Each scene shows the same named points in several views. A view is turned or mirrored, shifted and resized as a whole, has a little noise and may leave points out.
(in the rows, 128 means zero)

Scene 1
View 1
j_142: [139 110 111  99 108 153 109 162 164 142 138 121 131 152 116 122 119 153
  80 134 118]
j_589: [171 130 117  89 102 100 119 176 101 177 110 117 122  96 140 100 100 148
 117  93 103]
j_330: [165 125 120  90 128 133 103 160 171 162 126 107 145 169 133  96  87 131
 144 142 116]
j_505: [166 131 127 101 126 108 107 160 135 167 115 113 143 145 134  86  86 127
 156 129 101]
j_683: [155 136 141 129 120  77 110 154  84 160 104 126 142 119 124  76  94 120
 167 121  78]
j_666: [161 124 121  96 126 131 105 159 163 158 125 111 144 165 130  96  91 132
 140 141 113]
j_326: [160 138 139 124 117  72 113 158  75 167 100 126 138 106 129  78  94 124
 162 110  79]
j_855: [145 113 109  97  95 133 117 171 125 151 129 126 119 110 120 124 124 162
  67 106 111]
j_5: [111 107 123 136 102 140 106 149 130 117 139 140 135 146  91 122 140 150
  69 141  98]
j_463: [135 119 127 124 113 121 107 154 127 139 126 128 139 144 109 104 116 138
 111 136  98]
j_117: [128 117 128 130 110 121 108 152 118 133 127 134 136 137 104 108 123 141
 102 134  95]
j_932: [127 122 137 141 117 109 104 145 111 131 122 135 144 146 102  95 117 131
 125 142  86]
j_8: [159 134 137 117 131  98 103 151 127 161 111 117 150 153 128  77  85 118
 175 140  92]
j_605: [124 125 144 152 121  99 102 140 100 130 118 137 149 148  98  88 115 122
 141 147  78]
j_364: [135 108 108 101  99 153 112 164 152 139 140 126 125 139 113 129 128 160
  61 127 117]
View 2
j_666: [100 103  76  77  87  74 124 150 154 112 107 176  98 152 134 176 138 183
 120 147 110]
j_364: [117 159  52 120 173 118  95 174 146 127 130 208 131 199 195 176 119 116
 124 139 155]
j_463: [115 130  67 115 130 101 105 133 137 125 127 152 115 145 142 151 118 103
 118 153 116]
j_5: [108 174  57 130 173 113  75 154 128 143 127 189 152 160 165 143 106  56
 114 149 123]
j_330: [ 98  99  75  70  80  70 129 156 156 109 101 183  96 155 135 183 142 196
 122 145 111]
j_142: [108 150  58 104 151 103  98 175 148 125 120 212 128 190 180 177 126 138
 123 140 142]
j_683: [137  74  75 119  84 102 141  76 135 104 142  56  60 105 103 142 124 115
 120 166 105]
j_8: [110  79  82  86  62  73 136 108 144 107 114 112  78 110  98 155 135 158
 117 159  91]
j_605: [110 120  74 116 107  91 102 105 125 129 125 115 114 103 104 127 116  72
 111 162  85]
j_326: [152  69  71 132  94 116 148  66 136 101 153  37  48 111 112 144 124 111
 124 167 120]
j_855: [143 137  50 137 178 137 112 149 144 116 150 160  99 202 201 178 117 116
 130 143 175]
j_932: [111 128  71 117 119  97 100 117 128 129 127 131 118 118 118 135 116  78
 113 158  97]
j_505: [117  82  76  89  79  85 139 121 152 104 121 127  74 137 124 170 136 174
 123 153 114]
j_589: [157  89  58 128 132 132 148 113 150  97 154  97  54 176 172 180 128 153
 134 152 167]
View 3
j_932: [ 94 145 165 135 148 155  91 115 135 133  99 127  81 135  83 151 155 112
 138 145 130]
j_326: [ 84 166 167 112 136 137   9 147 126 115 141  98  89 148 140 119 167 107
 142 164  91]
j_5: [114 123 151 143 135 165 159  92 144 126  95 100  66 117  59 165 144 130
 145 100 150]
j_117: [104 135 156 135 137 159 116 108 138 126 105 114  78 128  80 151 151 120
 138 125 133]
j_364: [132 105 124 130 105 169 173  89 141 104 128 108  94 116  85 135 139 137
 129  78 136]
j_142: [131 104 125 128 108 171 167  89 138 108 124 137 108 120  86 129 139 130
 119  91 133]
j_666: [116 119 134 119 119 165 111 107 127 115 126 190 139 138 110 109 147 109
 101 137 113]
j_605: [ 85 154 176 137 159 152  70 123 133 141  91 132  76 138  82 157 158 104
 141 164 127]
j_8: [ 94 146 157 118 139 154  53 127 123 126 121 180 124 149 120 116 159  99
 111 172 103]
j_505: [105 135 142 113 122 156  70 122 125 112 136 169 131 143 126 105 154 108
 110 149 101]
j_683: [ 84 163 167 115 141 141  21 141 125 121 129 122  95 149 129 123 166 103
 134 170  97]
j_463: [107 132 150 130 131 159 112 108 135 121 112 127  91 129  90 140 150 119
 132 125 127]
j_855: [127 116 125 119  99 159 139 102 139  93 149  74  87 118 109 126 146 139
 139  79 120]
j_330: [118 117 130 118 116 166 113 106 126 114 128 200 148 137 112 105 147 108
  95 137 110]
View 4
j_605: [108  94 121  95 120  84 133  98 152  70 111 132 143 163 112 150 101 122
 140 111  66]
j_364: [151 148  86  93  85 110 125 124 145 106 193 115  52 119 189  89 142 159
  99 209 157]
j_855: [195 162  93 118  82 119 105 124 159 123 203  94  93 123 186 104 123 139
 109 208 134]
j_932: [120 107 115  96 110  91 131 102 151  77 128 129 124 154 128 138 108 128
 132 130  85]
j_666: [122  92 117 170  96  61 112 104 183 135 154 132  35 130 120 124 139 141
 137 112 155]
j_5: [117 134  90  46 101 114 146 117 125  63 160 124  93 138 177 103 129 155
 101 199 116]
j_463: [131 117 108 108 102  93 125 109 157  96 152 123  97 141 144 124 120 136
 124 149 111]
j_589: [218 144 116 182  82 102  81 116 190 154 188  87 124 130 145 137 104 112
 140 153 111]
j_326: [191 115 137 175 106  87  89 100 191 124 135  98 186 159  99 174  77  88
 161  94  51]
j_142: [134 129  92 108  89  96 126 119 153 113 185 122  35 121 173  92 147 160
 106 185 166]
j_8: [131  82 133 180 107  58 106  96 192 130 129 128  90 147  92 153 113 118
 157  75 111]
j_117: [134 123 105  92 102 101 128 112 147  85 151 120 112 144 151 124 116 136
 121 161 102]
View 5
j_8: [ 98  85 118 118 134  84  99 138 118 126 104 107 122 106 131 121 193 160
 136 187 126]
j_605: [101 112 120  87 153 119 122 157  66 145 108 115 138 106 160 124 163 146
 124 165 141]
j_463: [118 106 110 129 149 120 126 135  87 149 117 130 132 104 150 113 157 115
 118 156 120]
j_683: [108 100 123 110 147 105 118 145  90 121  72 109 134  86 123 132 215 174
 129 163 151]
j_855: [153 113  99 185 154 138 149 110  96 149 101 156 133  83 131 105 168  79
 101 117 108]
j_364: [145 109  96 179 150 133 140 111  99 161 131 157 129 100 150  95 136  61
 104 131  93]
j_5: [131 123 104 134 158 146 145 136  62 169 135 149 140 108 172 104 122  77
 105 133 111]
j_589: [141 100 107 176 148 114 133 113 113 126  72 138 129  71 105 118 214 125
 113 132 126]
j_505: [111  84 112 144 133  87 105 124 128 127 103 117 119 100 123 114 194 143
 131 176 117]
j_330: [110  76 106 158 126  80  98 117 143 135 134 122 112 114 134 102 168 117
 130 186  93]
j_117: [124 114 109 130 154 130 134 136  76 152 113 136 137 100 155 112 154 108
 114 145 122]
j_326: [116 104 123 117 152 109 124 142  87 118  56 112 136  75 115 136 228 177
 126 152 158]
j_142: [135 101  98 175 142 119 129 112 110 157 140 149 124 108 151  95 137  70
 110 147  89]
j_932: [110 111 115 107 151 122 126 147  72 148 112 124 136 105 158 119 159 129
 122 159 131]
View 6
j_326: [ 28  66 160 124 165 212  67  85 155 174 149 146 168  76  84 130 202 141
 145 114 172]
j_666: [ 64 123 133 201 146 108 136 134 175 114 219 120 137 134  96 177 165 140
 131 173 109]
j_8: [ 35  97 138 164 143 157 103 150 197 139 184 128 156 125  62 156 177 152
 144 128 135]
j_330: [ 62 122 129 212 142 102 142 141 180 109 226 118 136 135  93 186 164 141
 131 176 110]
j_932: [ 77 134 157 113 157 158  98 106 166 144 159 138 130 131 111  94 148 137
 137 143  82]
j_855: [108 133 164 160 179 124 126  15  86 131 199 140 117  89 183 133 166 107
 116 212  94]
j_505: [ 43  97 138 184 149 144 115 125 175 132 200 127 151 114  83 173 182 144
 137 151 140]
j_683: [ 31  79 155 127 158 200  75 107 171 164 155 141 165  93  77 129 191 147
 146 113 157]
j_589: [ 58  82 156 177 175 162 105  40 110 147 194 140 151  67 134 169 203 122
 129 175 158]
j_117: [ 93 140 158 126 164 144 110  77 142 139 170 138 121 122 138 102 148 126
 131 168  77]
j_364: [121 159 156 171 169  95 144  44 105 114 211 132 106 119 179 132 144 111
 114 222  61]
j_142: [110 155 145 183 162  89 146  73 126 109 219 127 109 130 160 146 145 118
 118 214  65]
j_463: [ 85 136 153 140 160 138 114  91 149 133 181 134 126 125 127 116 150 131
 132 167  84]
j_5: [119 169 162 115 167 125 118  66 131 130 173 139 102 138 163  80 127 120
 125 187  39]

Which points are out of place in each view (at most two, in the order of its rows)? Write none if all are in place.
view 1: j_589, j_326
view 2: j_605
view 3: j_117
view 4: j_8
view 5: j_463
view 6: j_855, j_5
